Each row is a point on a tangle of strands that fork, close into loops and nearly touch. The rows are in no order.
Points whose rows are less than 52.8 apart are linked; no others are. Some points are linked to none.
K_406: [ -2  -6 -10  -6 -29  -7 -17 -14  31  17  -5  10 -26  11  -4  -7  19   4
   9 -20]
K_220: [ -3  20  26 -22  -9  -1   6   6   9   9 -22   0 -14   5 -19  -4  -6   1
  -3  -9]
K_567: [ 22 -34  -9  16  -6  -2 -17   3  13 -36  18  -8 -10 -25  -5 -33  21  13
  -1   5]
K_504: [-36 -14   6   3  15  -5 -12 -20 -34   3  23   6  -5 -14  12  12   4 -22
  -7  32]
K_837: [  1 -27  -9 -18  28  -2   7   8   9  -4  -8 -17  -7  16  -8   7  24 -27
 -26   9]
K_738: [ -3 -12   9  11   8 -15  -6 -13  -5  -7   5   4   3   2  -5 -12  11 -28
  32  25]
K_122: [  6  20   1  -6  -4  -4 -12  32  30  18   1   7   4  15 -10   4  -3  10
  -5 -27]
K_290: [ 49 -36  -9   2  -8  -7  -2  -5  23 -33 -12   1  -7  -7   4 -18  27   1
  -9 -14]
K_197: [ 16   0 -13   9  -6  -8 -35  20 -20   0   8  22 -28  15  11 -26   3  13
   4  -5]
K_594: [  6   2  -5  16 -24  -1  -1  -5  37  20  10   1 -23  12   0 -28 -15  13
  -2 -40]
K_145: [ 30 -51 -20   6   2  -3  -9   4  16 -28   8  -5 -22  -2   9 -26  22   8
 -14 -10]
K_177: [ 13  15  33 -20   5   7   6  32   6   7 -22  -1   3  12 -20  -5   4  -1
  11 -14]
K_82: [ -1  24   1   6  -3   1   4  12   8   4   1   8  33  -1 -13   9   2   6
  10  -2]
K_176: [ -5  14  23 -16 -25 -16 -11   8  27   1 -13  14 -20   4 -23  -3   8   8
   2 -13]
K_624: [ -2   8   5 -29   9   9 -13  15 -13  15 -18   8  12  16  14  34  14  -4
 -19  -8]
K_71: [ 35   3   3  17  -6 -11   7  12   6 -34 -14  17   0  -9 -24 -34  22  10
  -3   0]
K_537: [ 10  10 -17  -2  10  -4  15 -23 -30  -2 -30  11  -5  13   9  -2   8 -17
 -30  11]
K_490: [  3  18   1  -1  -4 -13 -11  20   7 -17   3  11  34  -2  -5  29  15   9
  -4   9]
K_303: [ -2 -22  21 -10 -18   2  -9  10  20 -22  14 -28   2  -6   4   7  -5  20
  14 -14]
K_270: [ 20 -11 -15  26   9   1  -1   8 -18 -31  13  -8   5  -2  -2 -24  12   1
  -4  18]
K_949: [ 27  17  22  -3  10 -14  -2  39 -11 -23 -12   4  -2  13  -7 -14 -11   8
 -15  -2]
K_941: [  1 -23  -5 -20  18  27   9  27   3  14  -6 -19   8  12  -2   2  12  -6
 -16 -22]
K_273: [ 25 -17 -12   4  -9  -8   4 -12  20 -22 -14  -4   4   9  -2  -3  24  -7
   2  -9]
K_804: [-22  -7   7   1   8  -6  -2  -3  -4  -4  18 -12  -1 -10  -8 -13  -8 -17
  20  23]
K_236: [ -7  -2  -1   1 -19  15  10   0  21  14   9 -18 -12   2 -13 -19 -18  15
   2 -33]
K_514: [-25  11  -3 -18  -2  13  -3  -5  -5  25  -6   8  -7 -19  -9  12   4  -1
  -7   6]
K_413: [  1  -6 -11  12   9 -14  -3 -10 -24 -21   0   7  30   2  12  19  15 -22
   3  31]
K_786: [  3   0   1   6  14  -6  11 -17 -32 -14 -18   4  15   2  -1   0  17 -26
 -12  22]
K_30: [-13  -3 -15  10  -5   5  18 -13   1  -4  18 -15   5  -6   2  -4 -19  10
  -1   5]
K_54: [-25  26  -1 -19   2   7  17 -11  12  27 -10   5 -12 -31 -16  25 -15   0
 -18  -2]
K_915: [-21 -22 -10   7   9  16   1  -2 -26  -1   5  -5  20 -14 -10  -2  22 -16
  -9   9]
K_898: [ -4  29  -3   7   6 -14  26  -5  18  11  -3  14  33  -8 -13  10 -11 -15
  26   8]
K_563: [ 30   7   9  16  14  -8   4  22 -22 -34  -3  -3   4   7  -1 -22  -2   4
 -12  16]
K_364: [  5   7  24   0 -13   0 -16  11 -13 -17   0  -2   1   1   2  -4  -3  18
   4  -5]
K_803: [ 27   2 -31  20  -3 -22 -32  20  -2 -12  17  21 -17  18  14 -13   7  12
  -6   2]
K_574: [-16  10   4  -6  13  -5 -10 -16 -27   9   8   3  -2   1  31  31 -21  -4
   1  35]
K_495: [-15   8  -6   1  13  29  24 -25 -24  23 -26   2  -2 -37  -8   7  -1 -10
  -4   4]
K_434: [ 12  -2 -14   4  -6 -13  29 -15  21 -15 -20   2  17   1 -18  -1  17 -19
   3  -5]
K_334: [ -1   1   9   2  -8  -8  -3  13  14 -12  18 -25 -19   2 -12 -23 -18  13
  10   6]
K_736: [ 25  12  24  -9   2  -9  -2  27  28  -8  -9   2  10  21 -15   4  10   3
  22  -2]
K_219: [ 12  -1 -33   6  18   4   3   4  16  18  11  -4  17  16   2   7  13 -14
  11  10]
K_597: [-10  31 -16  17   2  14  12 -21 -11  23  -1  13  -1 -22   6  12 -15  12
 -30  -2]
K_644: [ -2  16  -3   1  14  32  22  -7 -29  21 -14  -5 -16 -23  -6 -13 -14   4
 -14  -6]
K_523: [-20   0  -9 -23  -4   9 -19   2  -4  18  -4  11  -6  -1  10  26  15   9
 -20  -3]
K_518: [  3   2  -2 -25  17  13  -1  27   3  11 -13  -4  20  11  -9  21  20 -11
 -13  -8]
K_23: [-19 -33   2  11  13   2  -5 -13 -17   0  29 -18  -7  -5  10 -10  -9 -14
  16  19]
K_87: [ 10  -4 -13   3 -19  -7 -26  -3   8  11   3  11 -33  23  12 -22   5  11
  15 -11]
K_411: [ -7  -3  -1   8 -14  11  16   5   5 -10 -13   2  10 -18 -41 -31  28   1
   4 -10]
K_110: [-22 -32  -7  -2  17  28   5 -10  -6  22  20 -23  -9  -7   7  -4 -10  -1
  10   5]
K_724: [ -2  -8 -11   4  16  16  -6   2   3  23  11 -12  20   9  12  10   2 -11
  33  11]
K_75: [ 12  11  -2  11 -17  -8   8 -25  18   3  -6   2   9  17  16  14 -16   3
  -1 -20]
K_673: [-16  -7  -3   3  26  16  -2 -13 -16  27  15  -6   7 -18  19  16  -9 -16
  30  22]
K_266: [ -5  10  -5  13  -9 -20  17  -7  20  -7   6  10  32  -4   4   2 -14 -14
  48   1]
K_544: [  0   8  -3   0   1  -7 -10  -2 -12  -5 -10  18  36   7   6  30  22 -12
  12  15]
K_890: [ -4  -8  35 -29   5  14  -2  -1  -7  15 -20 -19   0  13  14  25 -10 -12
   7 -10]
K_139: [  2 -34   1  13  -7  -6  15 -24 -14 -34 -11  -2  26 -12  11   2  14 -25
  19  -3]
K_844: [ 14  22 -11 -12  15 -21  -9  17 -13   8 -14  18 -21  25  10   5  -8  -9
 -27   6]
K_331: [ 23  23  13  19 -15 -10  16  12   3 -19 -20  32  12   3 -27 -14  20  14
  -2 -10]
K_765: [-14  12   4  13   8  26  15 -12 -36  14  -5  -1  -6 -28 -18 -33 -10   3
  -3  12]
K_825: [ 24  15  -4   8   8  -6  -9  43  11 -15  23 -12  22  13  -2   2  -7  20
  -2  -6]
K_509: [-23   5 -23   1  12  23  23 -26 -17  20  -3   2  -8 -29   9  25 -11   7
 -15   8]
K_621: [-35  -7  14 -22 -20 -13   2   3  10 -19   3 -11  -8 -25 -23   7  -5   4
  -8   5]
K_188: [ -2   3 -27   4  -1   1  -3 -20 -10  10  -7  17  22   9  16  29  20  -7
  -6   5]
K_9: [ -4  -6  32  14   8  -2  -4 -16 -39 -12  -9   5 -11  -4 -14 -25  14 -19
  -3  14]
K_465: [ 35  14  17   1 -12 -12  -1  21  23 -16 -22  22   7  10 -12  -3  17   9
   6 -21]
K_459: [ 25  -9 -19  16   6 -12 -22  11   2 -19  11   3  -2  14   8 -12  19   3
   1  12]
K_855: [ -3   3 -17  -8   5  -5  27 -27  19  22 -13   0   3  -3   1  19  -6 -21
   9   0]
K_31: [ 16 -19   0  10  -7 -14 -13   9  26 -24  25 -21 -16  -4 -11 -29   6  10
  15  12]
K_512: [  0   7   3  15 -23 -12  -4 -22  32   9  18  -4   1  12  17   9 -22  13
  19 -12]
K_511: [  3  -4   9 -10 -30  -7 -11  -6  24  -8 -17  12  -7   1 -17  -5  26   4
  13 -19]
K_62: [ -3 -15  -7   4 -10  -5 -24   7  -8 -17  26 -11 -24   7  16 -13  -4  20
  -7   5]
K_88: [  1  18 -12  -3 -10   3  -2  -3  -7  20 -11  21 -22   2   3  -5  -9   8
 -27 -23]
K_246: [ -1   3   1   7 -17  12  11  13  22   2   1  -6   1  -7 -33 -31   5  11
   3 -27]
K_826: [-18 -17  21  -5  25  18   5 -10 -19  23   4 -10  14 -15   9  14  -3 -32
  28   3]
K_585: [  9  38 -12  17  -5 -12 -16   0  -8  16   9  29  -5  14  21   7 -18  17
 -20  -2]
K_199: [ -3  -4   9 -19   6   0  13 -11   8  10 -17 -14   7   5   3  20  -9 -22
  13   5]
K_182: [ -7 -14  -9   8  -9  -8  26 -28  -9 -14 -22   5  21  -9  -7  -9  13 -26
  21   1]
K_158: [ -9  -9  20 -26   8  24  17  -6  -3  17  -9 -26  -7   3  18  24 -32  11
  -2 -15]
K_589: [ -4   8   4  10 -18 -11   1 -18  17   4  10  -2  10   3  15   2 -24   1
  50   0]
K_149: [  6   2  -5  -9   1   3 -16  40  26   1  20 -15   6   8  -5   4   4  15
   1 -18]
K_694: [-41 -24   7  -6  -8 -15 -21 -17 -15  -8  25   5 -11 -12  21  16  -7  -7
   7  23]
K_677: [  5   6 -17  -8   8  -4  -9   8  -6   8   8   0 -18  19  19   5 -11   6
 -19   6]
K_607: [-26 -38  -6  -2 -10  -9  13 -32  -9 -26  -3   2   8 -14  15  11   8 -14
   0   3]
K_994: [  8  11  -6  -8   1  -9  24 -15  34  14 -23   2   9  11 -19   9   9 -24
   2 -10]
K_859: [-11  39  -8  25  -9  -2  -6  -4   5  24   8  33   7  -9   3   3 -10  13
 -34 -10]
K_280: [-20   0   6  -2 -13 -18 -26 -22 -18  -7  14   7  -1   1  31  25 -10   4
   8  27]
K_982: [-18 -28  13 -13 -21 -10  -9  -4  18 -29  14 -16  -9 -20  -5   3  -2  15
  -4  -1]
K_438: [  2  29  13  -2  -9   4   7  -7  12  26 -12  12 -16  -2  -5  -8 -18  10
  -7 -23]
K_996: [ -3  18  10  -4  -6 -25   6   3  -1 -31  -8   6  -3  -8 -21  -2  -2   2
 -16  27]
K_115: [-12  11  20   2   0  13  -1  -2 -30   5 -11   9  -6 -11 -18 -25   5  -3
  -3  10]
K_47: [ 21 -19  37  16  16   0 -10  -2 -30 -14  -3   1 -20   5 -21 -33  22 -24
   0   0]
K_764: [ -1  12  19 -12 -15  -2   5  17  21  -7  12 -26   1   5   0   6 -36  22
 -11 -20]
K_486: [-21  -2 -12   1  17   4  11 -17 -30   5  -1   2   4 -14   3   4   4 -22
 -14  28]
K_832: [-11 -19 -18  -3  26  29  13   3  -1  24  15 -19 -14   5  18   6 -19  17
  -8  -4]
K_255: [ -8 -18 -11   6  -7  13   1   7  -7 -18  -2  -1  22 -19 -20 -11  32  -1
  -4  -4]
K_346: [-24  11 -13 -14   8   7 -11   9  20  27  30  -3  -5 -10   1  25 -12  13
  -4  10]
K_368: [  5  -3 -10  -4  25  30  13  13 -16  19   8 -17 -10  11  30   4 -35  19
 -18 -19]
K_591: [ 12   4 -27   5  17  10  -4  22  -7  28  15   4 -15  15  23   0 -30  18
 -17 -17]
K_863: [ 37  11   2   7   3 -17 -18  36   3 -25   5   6   0  16   9   1  -9  21
  -9  -9]
K_194: [  2  13   6  13  10  -6 -12  -7 -16  10   2  11  -7  13   1 -13   9 -10
  21  33]
K_64: [-17  -5  14 -23  -3  13  19   4   9   2   7 -30  -5  -1   9  21 -38  24
 -21 -14]
K_843: [  3  -7  21  -2 -16  -1   2  17  13 -27  20 -33  -9  -7  -4 -10 -27  28
  -3 -11]
K_754: [ 11   1 -19   8  -2  -2  18 -27  -6  -5 -10   1  18  16  20  19  -2  -4
  -6  -2]
K_824: [-12 -10  24 -13   3  26  -7 -12 -11  31 -10  -7   6  -8  14  14  -7 -11
  30  -7]
K_807: [ -2  23  12  -5   6  -3 -13   6 -17   9  -7  17 -15   6  -6 -10   3  -2
  -3  18]

How many points has the smallest loop of links through each point below? Write 0 if it is on no loop.
K_843 | 15
K_266 | 10
K_826 | 0

A tip is a point with one link. Name the tips that can be reached along the links from each point below, in the order of the rows.
K_843 | K_219, K_621, K_607
K_149 | K_122, K_71, K_88
K_832 | K_844, K_585, K_47
K_280 | K_594, K_537, K_574
K_624 | K_941, K_54

A fork is a point with three links, a tip a point with one. Leave the first point through the second and follow the links. Name the first fork or tip that comes.
K_406, K_87 | K_122
K_149, K_825 | K_220
K_738, K_804 | K_844
K_844, K_677 | K_115
